Points on a hilly landscape, in no order, each with its height.
From any point a ball rolls to the lowest of the 4 points nearest to it. It stops when none of these is lower. Distance is the straight distance between rows; heights are no part of it.
Z_587: [ 94 104 137 145  86 173 125 173 119 137 128 168 114 140 125 126  49 119
  88 115 110 149 163  84 135 187 171 144 166  76 147 195 137 138 146 183
 108  79  76 127  72]  height 442
Z_797: [105 127 169 125  98 164 149 120 129  99 160  98  85 155 134 144  89 109
 157 129  88 119 182 117 140 121 167 131 144  88 101 143 122 160 115 134
 137 116 160 126 111]  height 437
Z_329: [141 115 133 137 118 145 116 124 146 126 142 135 101 113 124 143 112 125
 142 141 112 123 133 139 138 119 141 135 112 133 134 141 149 155 119 126
 136 127 132 126 122]  height 478
Z_158: [132 149 124 132 117 140 137 128 122 109 132 135 127 121 134 153 104 140
 143 137 134 130 129 159 134 110 109 152 126 125 116 113 118 108 114 160
 114 137 134 125 117]  height 259
Z_681: [161 108 117 135 102 118 111 130 162 154 101 144 125  79 121 121 131 167
 137 114 132 140 116 144 142 162 133 144 141 139 150 137 181 150 104  85
 165 104 123 112 141]  height 369
Z_50: [117  82 134 106 147 138 105 122 177 143 123 156 144 116 137 118 130 147
 117 105 128 142 102 120 141 120 136 106 108 152 169 123 129 124 114  95
 145 131 144 118 141]  height 362
Z_256: [107 172 110 127 148 131 132 125 143 133 116 169 157 135 151 135 123 145
 135 150 174 139  75 138 129 107 103 151 121 138 141  78  98  74 105 164
 126 151 134 117 141]  height 211
Z_456: [104 114 125 105 164 134 125 115 151 140 117 144 159 135 123 144 151 143
 124 148 126 124  94 119 144 100 119 136 104 149 148 105  92  92 131 119
 126 155 145 145 138]  height 283
Z_657: [ 81 161 167 105 170 165 151 135  98 136 156 120 169 163 131 143 125 100
 140 128 138 123 108  96 149  79 120 123 128 103 127  60  33  36 144 165
 128 162 152 158 161]  height 250
Z_568: [153 154 125 137 110  89 155  98  75  97 123  47  79 175 124 118 224  82
 157 149 105  82 189 149 114 104 115  91  97 149  77 144 130 186 157  90
  92 163 136 151 144]  height 215
Z_357: [131 147 110 159 183  67 142 100  97 116 129  84 163 156 114 120 228 119
 117 160 174  90 132 145  76 136  67 112 100 156 106 105 111  94 152 126
 103 199 137 154 164]  height 428
Z_471: [ 94  89 128 108 112 154 104 164 193 151 124 185 144  93 134 128  71 132
 116  92 133 161  96 115 142 167 167 114 136 120 163 157 149 140 133 103
 154  71 107 106 103]  height 134
Z_495: [ 73 115 134  82 130 187 131 154 153 133 141 171 146 130 141 147  43 107
 132  98 131 145 135  66 138 161 162 121 160  75 164 151  92  98 150 174
 139  82 120 115  89]  height 585
Z_767: [ 92 128 125  89 154 159 109 138 180 140 115 160 169 113 142 149 107 131
 127 113 140 148  80 117 152 108 147 121 113 128 166  97  90  92 123 124
 154 129 138 109 125]  height 398
Z_380: [185 132 119 151 119 102 122 106 119 133 116 116 114 105 128 123 197 147
 142 134 133 114 137 169 126 153 120 113 125 167 150 130 171 153 131  90
 139 143 129 124 143]  height 279
Z_311: [183 192 122 160 113 131 149 110  80  96 139  52  98 131 113 145 142  89
 165 133 119 104 159 184 108 119 123 134  99 134  84 130 143 175 124 145
  93 162 136 129 121]  height 256
Z_560: [129  73 120 101 141 136 102 127 191 165 111 177 150  90 144 117 110 161
 130 104 120 157  81 116 157 140 163 126 123 144 161 129 150 136 100  93
 157  97 130 111 133]  height 254
Z_64: [130 152 150 139  95 161 130 133 113  83 155  93 102 137 111 152  81 116
 139 135 113 125 175 131 133 135 147 156 142  92 100 158 139 158 118 155
 125 112 124 121  93]  height 145
Z_879: [123  88 148 130 128 128 131 112 163 118 139 106  98 136 122 129 147 133
 129 144 114 113 165 128 127 100 139 118 135 150 152 144 130 162 112 102
 145 132 158 141 137]  height 395
Z_869: [ 92 113 140 130 188  57 142 102 119 131 132  88 181 153 110 115 223 130
 105 177 151 100 138 106  94 128  85 101 105 150 114 119  76 100 147 109
 105 197 151 181 173]  height 480
Z_391: [131 109 109 107 117 145 110 140 163 158 110 183 145  94 130 129  95 155
 128 113 140 142 100 134 154 146 150 121 126 141 165 131 156 136 124 123
 140  96 121 106 123]  height 274
Z_798: [180 171 117 163 104  80 130  87  79  86 108  48  88 163 120 130 243  79
 159 142  99  68 195 154 108 121 109  96 100 146  87 144 138 190 151  88
  86 180 132 130 135]  height 237
Z_995: [129  59 144 133 102 151 102 133 189 128 131 122  76 117 132  92 100 131
 123 115  97 138 147 104 118 141 185 139 156 130 142 166 177 228 101  53
 175  98 127 125 123]  height 593
Z_263: [137 106 127 126 134 119 127 100 126 127 123  96 114 136 124 131 181 139
 120 158 104 103 160 140 115 110 102 110 120 157 141 134 136 153 134  88
 131 166 157 153 137]  height 257
Z_320: [114 121 103 109 103 138  96 172 159 151 123 198 154  98 139 123  52 156
 133 103 141 177  87 120 134 147 162 132 128  98 159 144 153 121 124 168
 128  81  99  93  97]  height 439
Z_893: [200  77 150 170  72  98 116 164 136 170 109 144 116  94 102  95  88 134
  71  98  96 173 125 119 130 194 153 152 138 104 119 176 199 197 118  73
 155  73  73 101 142]  height 235
Z_659: [198 131 113 155  93  91 132  90 101 117 123  75  85 136 115 107 219 119
 143 140 103  96 170 148 101 156 110 114 119 168 122 145 179 190 125  62
 123 152 122 126 141]  height 277
Z_498: [125 176 117 131 150 137 140 125 103 110 127 112 146 147 143 142 125 117
 144 133 141 121 117 151 130 100  83 129 115 133 108  92  96  72 121 168
 116 148 142 138 133]  height 264
Z_790: [ 91 117 146 115 161 145 145 121 144 120 134 128 127 136 126 143 137 128
 128 152 128 120 136 118 141  90 131 118 107 137 123 107 105 113 126 120
 128 148 161 161 142]  height 368
Z_274: [107  80 141 109 151 139 130 109 173 135 126 122 113 124 140 124 155 143
 123 143 103 121 146 119 128 105 138 106 123 163 150 129 142 156 112  84
 160 138 152 139 143]  height 504
Z_750: [ 68 127 140  69 137 182 109 148 168 146 135 184 172 136 148 138  55 125
 141 100 135 155 105  68 147 137 164 118 145  86 171 139  95  93 143 161
 133  95 131 108 100]  height 516
Z_574: [185 172  95 159 110 102 134 103 102 115 115  99 105 115 119 133 177 123
 140 138 133 111 134 178 103 137  95 140 123 151 114 120 170 144 133 128
 124 151 125 118 143]  height 321
Z_990: [139 103 134 166  82 146 122 183 113 154 127 156 119 115 121 117  37 132
  70 122 124 180 142  98 130 193 147 153 154  84 143 187 158 149 147 162
  99  66  39  99  75]  height 381
Z_863: [145 130 135 138  82 142 131 151 134 112 151 123  92 122 117 145  83 117
 124 143 105 131 161 133 123 146 156 156 138 100 104 167 161 174 123 129
 134 117 116 124 113]  height 157
Z_524: [103 164 146 119 126 175 139 132 115 111 139 118 130 146 133 161  82 126
 157 138 116 119 157 135 128 111 149 130 133 104 109 122 111  95 116 165
 133 131 153 130 117]  height 496
Z_77: [154 136 115 141 142  95 132  84 103 128 114  96 135 133 114 124 211 129
 123 155 146 102 139 163  88 136  88 107 118 174 123 128 145 125 153 119
 119 161 144 132 151]  height 218
Z_483: [ 98 145 181  98 155 172 154 127  97 120 160 123 137 154 137 158 103 103
 133 112 129 114 140 115 146  94 132 115 132  98 119  82  50  55 141 157
 133 142 168 149 134]  height 152
Z_97: [ 97  70 135 107 126 167  97 145 195 146 128 165 116 114 137 123  86 123
 116  88 113 145 114 105 138 145 185 138 144 138 153 168 156 181 125  89
 168  91 138 137 101]  height 238
Z_638: [130 164 103 134 115 133 112 148 134 125 121 172 142 111 135 132  73 134
 150 124 152 159 108 139 129 137 130 161 124 110 137 120 128  89 117 181
 119 104 115 102 109]  height 255
Z_987: [ 70 110 123 100 121 175  95 167 144 149 124 194 162 139 143 132  37 117
 117  96 131 157 118  69 141 163 167 129 160  75 180 173 117 101 137 188
 120  74 103 101  79]  height 533
Z_757: [126 169 132 129 152 109 160 116  82 107 136  80 137 156 124 140 149 108
 138 136 136 101 132 145 109  85  95 128 108 135  84  80  81  78 152 154
  96 167 150 150 142]  height 263
Z_641: [ 88  76 160 114 125 175 144 140 160  98 154 109  78 154 124 129  95 108
 140 125  92 124 158  98 124 111 176 140 157 106 122 165 131 187 129 107
 155 105 160 154 126]  height 549
Z_411: [162 167 120 160  85 140 117 145  99 114 141 132  97 111 119 134  70 123
 128 123 130 139 160 133 118 156 116 172 131  82  99 155 155 148 113 175
 104 104  82 104  76]  height 391
Z_640: [170 105 134 151  79 126 116 152 143 159 130 153 114  96 103 110  76 141
  87 122 107 159 128 128 121 167 149 158 133 102 118 169 179 183 124 124
 136  84  76 103 104]  height 117
Z_646: [139 166  99 152 159  89 142 103  68 116 122  73 135 152 119 115 204 104
 126 141 154  89 133 168  83 107  68 118 106 157  94  99 119 105 141 142
  93 172 138 137 149]  height 353
Z_740: [150 155 134 134 106 138 146 111 106  97 142  90  97 123 124 161 133 122
 147 149 117 110 160 159 134 103 116 135 116 130  93 121 128 146 127 129
 132 139 137 139 119]  height 365
Z_288: [115  64 137 134 107 144  90 159 173 162 122 165 117  95 127 108  62 136
  83  99 107 157 117  97 140 171 181 150 152 116 138 176 163 186 103 105
 149  62 104 111 104]  height 342
Z_211: [ 62 113 123  77 144 166 107 165 173 153 122 204 172 150 150 134  35 105
 128  87 141 168 100  59 160 162 184 121 161  91 171 148 102  95 161 170
 132  82 118  86  91]  height 561
Z_717: [165 162 111 148 126  92 133  98  83 107 119  59 112 162 124 129 205 116
 128 142 140  87 139 164 100 123  93 109 106 167 102 119 131 143 142 119
  96 179 141 140 135]  height 126
Z_13: [ 77  88 123 116 105 174 114 179 136 150 122 193 137 136 131 125  48 114
  95  89 114 151 139  53 139 186 176 132 167  72 174 175 135 123 159 172
 116  58  89 120  70]  height 493
Z_861: [ 93 164  79  94 131 137 105 158 139 134 122 215 172 131 149 124  66 128
 153 121 160 163  75 113 144 138 124 146 142  99 159 107 105  63 123 198
 119 110 114  90 117]  height 687
Z_572: [140 169 106 138 102 138 118 136 119 116 146 134 110 109 130 145  97 134
 131 133 134 143 121 155 111 135 124 160 130 105 101 125 138 121 114 175
 121 110 115 108 104]  height 275
Z_857: [201 133 116 159  93  94 119 112 117 139 112 117 102 101 103 116 163 147
 132 119 120 133 130 160 126 174 125 135 124 149 140 138 179 169 106  79
 148 118 121 101 136]  height 125
Z_375: [161 124 119 162  93 106 107 163 126 146 126 174 134  90 122 114  67 157
  97 100 128 182 100 132 130 170 137 163 137 109 123 148 169 144 125 144
 129  83  72  98 115]  height 268
Z_262: [158 131 148 131 106 122 135 111 115 101 136  77  77 131 128 141 168 107
 143 153 106  95 172 153 121 118 141 126 118 140  95 153 144 201 116  98
 113 143 148 137 130]  height 327
Z_692: [150 127  93 122 140  93 117 130 144 155  92 175 167  84 128  99 157 172
 132 105 163 151  64 154 148 133 104 127 130 158 163  90 141  86 105 115
 134 115 115  92 155]  height 111
Z_22: [185 142  98 147 129  89 134  97 114 148 106 127 139 119 110 109 206 162
 117 125 160 113 102 163 116 152  85 121 131 169 151  94 168 120 134  98
 129 136 126 124 163]  height 311
Z_140: [ 93 166 132  96 143 166 132 143 127 128 132 166 167 148 146 145  82 109
 149 130 151 150  96  98 149  99 131 132 131  94 143  79  67  40 122 174
 136 140 148 113 135]  height 191
Z_965: [108  94 169 125 127 134 155 105 123  85 165  61  63 167 143 133 162 101
 153 138  73 100 193 112 141  71 162  97 124 129 103 150 119 182 119  80
 132 130 169 151 141]  height 438
Z_174: [ 98 130 159 104 115 179 134 131 140 127 152 134 128 145 128 153  54 125
 151 117 114 117 157 102 149 113 148 124 148  84 125 127  96  96 133 158
 137 114 153 131 127]  height 399
Z_120: [103 112 165 108 164 101 160  99 102 104 155  72 109 167 124 136 196 116
 135 154  99  86 174 105 129  78 102  88 103 133  92 128  88 130 143  99
 109 170 161 172 143]  height 258
Z_779: [111 168 150 122 162 129 159 109  79 106 136  79 146 168 122 140 137 113
 138 122 134 101 125 132 120  77  97 111 113 118  82  73  71  63 137 157
 101 178 156 153 143]  height 106
Z_315: [148 134  87 110 118  94 109 152 145 157 100 186 166  70 139 102 112 173
 128  81 153 180  63 139 153 158 137 147 124 149 143 108 163 103 113 126
 124  77  94  93 150]  height 70
Z_725: [ 95 187 133 147 174 117 168 125  70 104 130  97 164 163 126 136 172  97
 119 143 157 108 103 139 115  86  84 125 113 131  97  65  60  50 140 176
  93 165 141 151 156]  height 361
Z_673: [ 90  93 149 101 125 182 117 134 172 129 139 139 104 134 135 143  63 127
 131 122 103 141 149 103 140 120 168 133 149 102 142 154 130 144 125 121
 153 109 140 122 106]  height 515
Z_38: [112 121 131 121 102 161 130 160 153 122 148 161 133 125 124 134  43 128
 122 114 120 145 140 121 129 150 165 148 151  80 138 154 125 137 132 169
 124  83 119 132  90]  height 575
Z_773: [ 79  56 130 132 108 177 103 162 190 160 129 162 112 131 131 103  48  97
  89  89 108 141 119  65 137 155 190 136 164 104 150 187 157 203 141 118
 162  54 107 124  96]  height 315
Z_17: [ 75  69 147 133  94 189 132 169 147 140 126 152 120 155 128 110  47 108
  81  92 105 148 156  52 136 182 190 129 186  59 155 196 136 166 148 164
 129  59  98 120  69]  height 502
Z_974: [121 133 169 124 145 145 153 111 120 108 145 104 125 148 131 141 146 120
 134 137 106 101 146 143 152  73 127 107 122 138 110 114  93 114 134 135
 115 153 159 164 141]  height 288
Z_379: [100 112 191  98 146 162 165 114  96 117 166  85  99 159 125 148 128 107
 132 129  97  84 163 117 160  77 123  84 139 108  87 103  77  93 147 118
 129 139 158 165 147]  height 296
Z_665: [110 138 101 119  87 132  91 183 134 154 122 207 151 108 145 103  54 139
 122  97 145 180  84  97 146 158 133 157 152  86 140 147 143 102 143 188
 103  77  55  96  84]  height 426
Z_292: [ 97  81 137  92 149 161 109 134 189 137 128 159 131 120 131 139 101 143
 121 126 124 134 108 106 148 115 165 125 130 123 165 118 117 135 116 117
 166 110 159 128 143]  height 97
Z_224: [154 141 130 142 129  85 145  83  88 106 124  70 103 153 112 128 217 107
 132 146 117  90 182 148 102 119 101 101 102 153  93 147 137 169 160 103
 103 169 145 151 133]  height 192
Z_923: [150 191  98 154 124 134 150 134  77  97 128 108 122 139 121 147 117 101
 145 142 146 110 136 170 116 105  90 143 118 134  84  91 115  91 109 169
 109 150 144 133 131]  height 326
Z_363: [164 171 122 144 124 110 155  97  72  93 129  54 105 148 124 147 188  88
 149 149 103  92 174 169 117 104 101 116 103 148  79 128 132 161 144 122
  97 171 138 137 126]  height 222
Z_788: [176 139 102 150 108 109 117 118 116 136 124 128 120 101 114 134 155 149
 140 128 134 116 123 168 127 145 111 145 133 158 123 127 163 150 124 108
 144 120 117 113 139]  height 282
Z_849: [ 82 141 101  83 112 145  89 165 167 146 113 207 164 128 154 121  61 116
 153 109 146 161  82 106 148 140 163 133 138 104 159 133 110  83 130 177
 135  97 100  85  96]  height 645
Z_598: [139 205 115 155 127 131 145 114  48  74 145  60  98 157 125 148 157  75
 155 139 146  98 158 179 110 110 101 127  99 146  61  91 129 117 143 163
  79 155 137 137 116]  height 94
Z_690: [127 124 121 140 187  83 136  97 109 138 117 101 177 136 111 107 211 145
 111 167 168  89 128 136  99 134  83 102 103 155 138 114 118  93 143 117
 125 183 130 166 157]  height 108
Z_571: [ 99 140 156  92 152 178 138 124 145 125 138 145 140 152 143 155 100 114
 140 135 126 131 118 117 148 101 133 130 130 117 138 114  84  83 128 154
 138 132 160 148 119]  height 251
Z_678: [140  86 143 139 103 133 137 108 137  94 151  86  59 139 144 121 169 101
 150 140  84 106 176 117 131 102 157 121 133 147 118 158 164 191 117  62
 150 142 147 141 130]  height 364
Z_575: [145 187 143 140 138 131 157 109  59  96 139  60 107 169 135 138 156 100
 164 126 110  92 159 154 119  98 112 112 114 120  62 102  95 107 147 145
  97 158 139 140 124]  height 220
Z_811: [176 107 134 160  92  90 106 160 136 162 110 162 123  82 118 109  82 160
  89  86 126 173 114 136 124 173 148 150 136 107 115 158 184 174 114 107
 135  71  75  97 125]  height 239
Z_650: [122 150 166 126 154 145 165 119  75  96 159  70 130 149 124 153 132 106
 142 141 116 102 160 140 142  69 116 103 129 126  91 101  71  83 150 143
 114 163 158 155 146]  height 241
Z_719: [139 125 133 133 152 100 147  91 107 110 139  70 109 154 116 131 186 114
 137 156 111  89 164 140 114 104 106  98 105 152 103 140 123 141 154 100
 109 170 148 160 144]  height 219
Z_384: [160 153 107 158  96 113 115 160 117 139 122 171 120  97 117 129  69 147
 105 116 132 162 120 139 128 158 122 176 130 111 117 145 164 144 118 172
 110  98  60  93 103]  height 337
Z_30: [ 91 108 132  95 122 175  99 152 176 146 130 181 142 116 144 138  50 148
 133 101 131 155  95  95 142 137 166 136 146  93 162 151 124 123 141 148
 140  89 115 105 111]  height 376
Z_137: [173 150 114 150 137  59 129  89  77 112 119  78 128 168 111 111 252 109
 142 139 144  85 157 158  58 165  73 101 121 168  97 138 152 135 160  97
 100 188 121 145 161]  height 314
Z_356: [ 62  96 138  92 116 180 102 185 170 151 134 194 151 132 132 123  37 106
 112  83 131 154 117  62 140 169 178 116 161  90 184 173 120 135 153 165
 132  55  95 118  77]  height 530
Z_856: [149 143 111 134 115 126 107 148 144 135 130 160 127  94 140 135  91 145
 128 119 144 148 111 148 134 140 128 149 126 132 128 132 148 118 113 150
 135 107 116 114 114]  height 363
Z_847: [205 103 133 165  81  92 118 147 137 159 114 133 112  64 109 111 118 155
  99 110 103 153 128 134 133 190 136 147 138 127 119 145 198 182 118  72
 162  98  91  98 135]  height 150
Z_339: [109 130 114 109 114 151 107 161 136 151 133 194 159 112 146 125  48 135
 130 110 137 167 108 100 137 151 138 149 130  90 145 143 118  97 133 178
 115  85 100 103  82]  height 545
Z_963: [152 115 105 131 143  99 127 106 141 134 119 137 143  99 132 112 172 158
 118 139 151 142  91 145 124 126 120 111 115 172 153 107 146 102 127 104
 146 147 135 133 163]  height 169
Z_324: [117  82 132 155 102 143 110 164 148 152 125 162 110 102 118 112  59 126
  83 112 109 155 125 106 131 190 167 151 147  95 137 180 177 178 133 109
 144  66  81 105 100]  height 316
Z_266: [153 147  89 134 133  93 119 132 129 140  98 150 150 108 144 121 154 171
 128 125 173 139  65 164 121 123  98 154 118 166 143  98 153 103 115 119
 142 135 134 126 154]  height 136
Z_188: [ 79 145 149  77 157 176 137 142 140 133 133 163 167 146 144 144  80 113
 143 110 146 144  91  81 158 118 147 131 130  89 161  98  64  50 123 169
 144 125 154 112 129]  height 162
Z_708: [139 104 149 131 124  81 140  98 108 105 132  69  70 163 138 108 235 109
 144 152  85  85 192 125 118 111 132  89 114 148 113 153 152 189 135  58
 115 166 160 157 138]  height 469
Z_663: [136 130 121 136 150  98 130 113 117 125 117 110 146 128 128 131 193 140
 132 146 153 109 124 151 111 112  93 112 114 158 149  98 126 111 126 121
 119 164 142 157 150]  height 276
Z_8: [127 126 115 101 166 136 119 121 165 150 107 163 165 111 139 133 144 148
 119 124 151 145  79 122 148  98 130 133 116 157 175  96 101  96 116 129
 140 145 147 122 137]  height 47
Z_264: [ 92  98 119  84 156 134  92 149 190 160 102 181 162 100 125 124  98 146
 129 106 136 175  65  96 155 127 158 118 126 133 181 115 126 117 119 111
 153  94 127 103 131]  height 309
Z_947: [ 91 140 188 116 169 164 167 117  82 132 167 104 155 159 141 156 123 103
 129 125 126 117 125 100 161  68 114  94 127 105 101  67  35  62 149 145
 141 159 150 144 144]  height 244
Z_874: [142 162  96 157 134  98 134 116 119 121 111 128 137 119 127 130 152 144
 133 142 161 127 103 166 122 109  93 148 114 154 129  96 132  94 123 145
 128 151 137 118 146]  height 175
Z_448: [129 106 127 112 144 116 116  99 154 131 113 129 145 123 134 137 171 154
 114 145 140 127 118 138 144 114 126 118 122 166 158 118 125 121 121 114
 141 155 144 138 138]  height 229
Z_648: [185 125 115 153 100  94 102 122 139 140 108 137 118  76 114 112 114 155
 128 109 126 153 118 151 121 166 129 147 128 137 125 135 164 152 112 107
 149 102 111 104 138]  height 285
Z_943: [ 98  76 146 134 109 166 128 137 180 114 152 122  77 137 123 133  76 113
 117 122  92 139 156  99 129 128 179 143 159 107 122 177 156 193 106 101
 160  96 135 127 103]  height 538
Z_241: [132 123 148 131 107 157 128 107 136 109 149 106  84 131 135 141 108 119
 142 147 100 124 175 132 136 112 149 131 132 124 114 160 143 164 120 120
 147 120 147 132 119]  height 467
Z_602: [152 149  86 159 151  82 130 100  94 141  97 115 162 130 117 108 206 155
 108 129 174 111  76 175  94 147  68 124 131 180 139  92 150  92 134 108
 121 151 123 126 173]  height 278
Z_744: [121  92 138 118 159  98 134  96 133 143 127 107 146 133 126 115 210 149
 116 163 121 107 137 128  98 120 104  99 117 163 154 128 121 132 124  99
 130 176 145 165 157]  height 266
Z_736: [130 184  95 123 115 142 132 144 108 113 126 152 145 120 150 128  83 124
 136 127 151 135 113 149 124 121 104 163 131  91 125 105 115  80 108 197
 122 120 122 109 119]  height 200
Z_417: [142 153  66 126 123  90 106 156 125 148 101 186 170  76 135  94  98 164
 140 107 166 172  54 145 145 129  98 152 136 118 137  86 149  98 110 153
 126  95  94  84 137]  height 109
Z_167: [108 169 140 118 156 149 145 130 110 124 137 134 150 141 142 142  98 110
 135 128 146 127 108 130 132 106 110 126 122 117 123  89  78  59 132 183
 126 142 150 136 125]  height 217
Z_527: [126 107 133 154  89 161 118 150 149 139 128 153 117 106 117 118  59 131
 102 126 112 147 135 118 132 158 148 154 140 100 129 176 149 166 138 136
 141  87  91 120  82]  height 352
Z_537: [127 179  88 142 152 121 125 130  97 112 111 141 152 139 136 129 137 110
 128 141 179 128  65 152 118 101  84 155 121 131 126  60  95  63 101 174
 114 146 141 113 146]  height 281
Z_62: [135 145 104 123  93 110  89 168 133 146 116 192 144  85 135 124  65 149
 135 107 143 178  94 149 135 160 133 159 119  99 130 135 135 120 131 164
 118  87  66  97 112]  height 339
Z_986: [101 115 172 100 159 145 146 109 133 112 150  90  98 146 123 155 138 121
 131 145 106 105 158 109 150  74 145 100 118 128 120 120 101 130 127 104
 145 148 156 164 132]  height 324
Z_164: [104  78 151 110 167 108 147  95 145 126 141  90 117 152 133 119 198 138
 121 152 100  98 156 102 122  92 122  84 122 162 134 136 114 139 122  79
 126 174 158 178 150]  height 306
Z_545: [102 100 143 101 147 164 129 129 164 128 129 139 123 114 128 149 111 138
 132 125 113 128 124 114 143  97 139 116 129 134 161 118 104 123 118 117
 157 132 158 132 127]  height 454
Z_488: [150 184 123 143 120 139 130 116  96  95 136 105 116 117 122 138 117 113
 151 144 139 124 157 174 112 133 113 154 119 118  95 126 139 135 120 145
 107 132 120 131 113]  height 330
Z_44: [114  62 143 121 132 149 132 108 169 109 140  91  65 151 140 117 124 115
 140 133  96 117 162 104 133 104 162 130 153 138 131 169 143 201 101  64
 166 110 166 137 122]  height 455
Z_298: [122 150 115 139 172 122 147 120 108 125 125 120 165 142 129 132 173 121
 106 151 156 122 100 132 119 102  93 128 112 149 141  84 109  83 124 153
 117 168 152 151 142]  height 333
Z_609: [ 96  85 141 126  94 155 116 153 164 135 141 150 117 119 127 115  48 129
 115 107 102 159 134  96 124 168 180 139 159  92 131 179 146 172 136 141
 135  73 109 122  84]  height 431
Z_817: [158 110 122 126 136  97 123  97 139 142 112 121 134 110 121 113 198 170
 118 143 129 110 125 146 114 135 110 106 122 177 153 113 142 127 132  95
 136 158 126 136 156]  height 213
Z_912: [137  91 137 135 106 138 114 133 173 140 127 136 113 107 141 123 112 144
 126 119 107 144 137 135 132 135 150 127 133 141 139 148 157 177 113  82
 160 108 136 116 130]  height 501
Z_353: [144 165  84 144  92 135 109 163 122 131 121 177 142  94 136 125  68 148
 126 124 141 158 106 143 119 154 111 172 147 102 124 129 145 101 116 183
 112  91  83  97  99]  height 336
Z_766: [117 165  78 124 126 122 115 139 130 128 113 171 154 112 142 121  97 145
 148 128 180 158  66 142 128 113 105 159 128 120 143  86 111  87 110 161
 124 116 112  97 123]  height 156
Z_186: [136 134 106 160  88 102 111 187 115 164 111 190 132 100 129 108  60 143
  88 101 136 178  91 111 124 189 124 159 137  92 130 165 158 136 133 169
  94  62  30 103  91]  height 329
Z_564: [127 103 115  98 150 125 104 140 170 161  96 185 171  83 132 116 135 174
 127 102 149 156  58 133 156 134 140 112 118 150 171 105 143 118 117 108
 147 115 128 105 150]  height 176
Z_548: [139 150 148 133 127 121 158 105  85  90 136  66  93 170 128 131 177 103
 149 156  98  93 182 145 127  72 129  84 114 141  81 140 115 167 143  94
 112 162 150 152 136]  height 242
Z_366: [111 191  77 162 168 110 160 123  71 114 122 103 156 159 125 125 172 111
 117 151 182 124  76 161  96 101  71 146 112 143 102  64  79  72 121 165
 107 182 142 143 162]  height 468
Z_486: [177 143  82 142 116  77 122 134 114 147  86 155 157  86 135  89 166 174
 115  94 171 155  57 158 129 157  97 143 140 158 145  78 170  88 114 113
 131 103 120  83 184]  height 135
Z_746: [174 132  98 158  97  92 119 156 132 162  99 161 144  62 119  95 100 175
 120  78 142 168  84 148 140 176 133 163 136 129 131 131 182 126 116 117
 142  86  86  94 147]  height 115
Z_459: [205 130 131 162  85 111 115 126 117 132 117 121  84 101 108 122 130 123
 128 133 104 136 145 161 127 168 120 145 141 126 109 151 172 209 109  75
 136 122 104 104 124]  height 328
Z_895: [ 96  93 143 111 185 123 133 115 163 143 122 135 162 138 129 134 175 150
 111 158 142 119 116 109 141 104 123 105 113 153 162 103  91  97 116 112
 122 178 154 171 147]  height 394
Z_458: [177 143 122 149  85 125 124 112 118 115 124 112  79 108 132 141 136 129
 134 149 121 124 153 161 135 138 132 136 125 145 103 150 162 181 117 103
 134 141 112 115 126]  height 375
Z_382: [126 150 101 136 168 110 135 111 124 131 111 122 162 129 132 131 172 139
 108 139 169 118  76 142 121 101  85 138 118 159 144  79  98  75 117 139
 122 171 142 131 149]  height 261
Z_2: [147 145 124 150 163  85 140  96  93 121 133  80 141 161 113 114 236 121
 126 165 145  80 157 138  86 125  90 100 105 160 104 131 129 130 147 111
 101 191 140 161 154]  height 322
Z_5: [167  82 127 149  97 113 112 149 163 172 112 145 100  81 106 109  94 152
 104 104 105 161 131 128 135 181 164 141 142 137 140 152 187 197 112  73
 162  80  99 105 129]  height 280
Z_639: [120  65 155 112 129  98 147  95 131  98 140  58  76 183 138 106 211 107
 151 146  75  89 193  99 129  91 139  91 131 148 113 159 121 183 131  58
 121 149 169 154 142]  height 464
Z_43: [ 97 135 171 116 104 180 139 142 133 117 165 119 109 148 128 149  56 114
 153 114 103 111 186  95 136 140 161 137 162  74 116 150 114 119 140 162
 137  89 143 119 105]  height 524
Z_858: [117 140 171 104 140 151 165 118  87  91 153  80  90 160 132 155 128 105
 154 132  92  98 175 126 139  85 141  96 124 111  82 110 100 117 126 130
 129 135 158 155 133]  height 284
Z_996: [143 156  90 152 149  90 142 117 108 134 104 128 164 127 128 115 190 135
 109 147 172 113  85 152 109 126  73 137 112 172 142  93 126  97 126 140
 124 164 141 136 159]  height 232
Z_669: [102 122 166 117 185 107 149 110 100 119 151  81 159 158 113 136 183 108
 126 154 129  88 154 115 127  91 107 108 107 137 107  91  83  95 140 131
 108 176 147 174 158]  height 354
Z_983: [ 92  88 159 105 189  97 155  97 136 128 130  97 146 153 111 134 205 129
 110 168 126 100 144  93 124 100 105  96 109 158 119 120  80 119 130 101
 120 182 150 186 147]  height 367
Z_101: [153 105 130 130  97 106 132  92 127 118 134 106  80 141 128 122 191 126
 139 149 102 103 156 142 123 125 144 115 128 163 137 149 156 181 126  70
 137 143 141 142 131]  height 298
Z_147: [117 129 132 129 169  60 140  92  98 120 138  73 161 158 108 113 231 126
 127 154 133  87 152 130  95 116  83  86 108 146  95 134 100 120 157  97
 107 198 137 164 157]  height 446
Z_502: [106 148 131  90 135 173 125 144 149 135 142 159 143 131 146 141  55 124
 148 118 125 129 126 109 145 123 138 136 130  97 142 125  91  82 109 177
 124 112 126 129 116]  height 114
Z_69: [ 93 119 177 134 196  80 149 108 113 134 152  87 170 158 104 121 206 121
 116 157 137 105 133  96 105 111  90 105 106 136  94 110  60  99 156 119
  99 199 144 190 152]  height 528
Z_403: [193 157 117 144 108  85 123  98  78 116 111  68  92 149 104 121 245 100
 156 149 110  85 176 148  93 153  97 107 119 169 114 148 155 193 144  85
 117 179 121 120 143]  height 262

For each start below, name the point where the ball stops.
Z_44 -> Z_717
Z_164 -> Z_717
Z_856 -> Z_315
Z_356 -> Z_640
Z_744 -> Z_315
Z_879 -> Z_717
Z_987 -> Z_640
Z_353 -> Z_315
Z_262 -> Z_717
Z_366 -> Z_315

Call two points neighbours if one is among the 4 nearest of the other. Go from one point of each pair to the other, from neighbour to neighbour, staying as low as possible. Name the highest point that can't be avoided.
Z_471, Z_717 -> Z_391
Z_598, Z_857 -> Z_380
Z_502, Z_64 -> Z_527
Z_640, Z_717 -> Z_811
Z_483, Z_502 -> Z_167
Z_598, Z_779 -> Z_650
Z_717, Z_598 -> Z_363
Z_315, Z_717 -> Z_77
Z_640, Z_847 -> Z_893
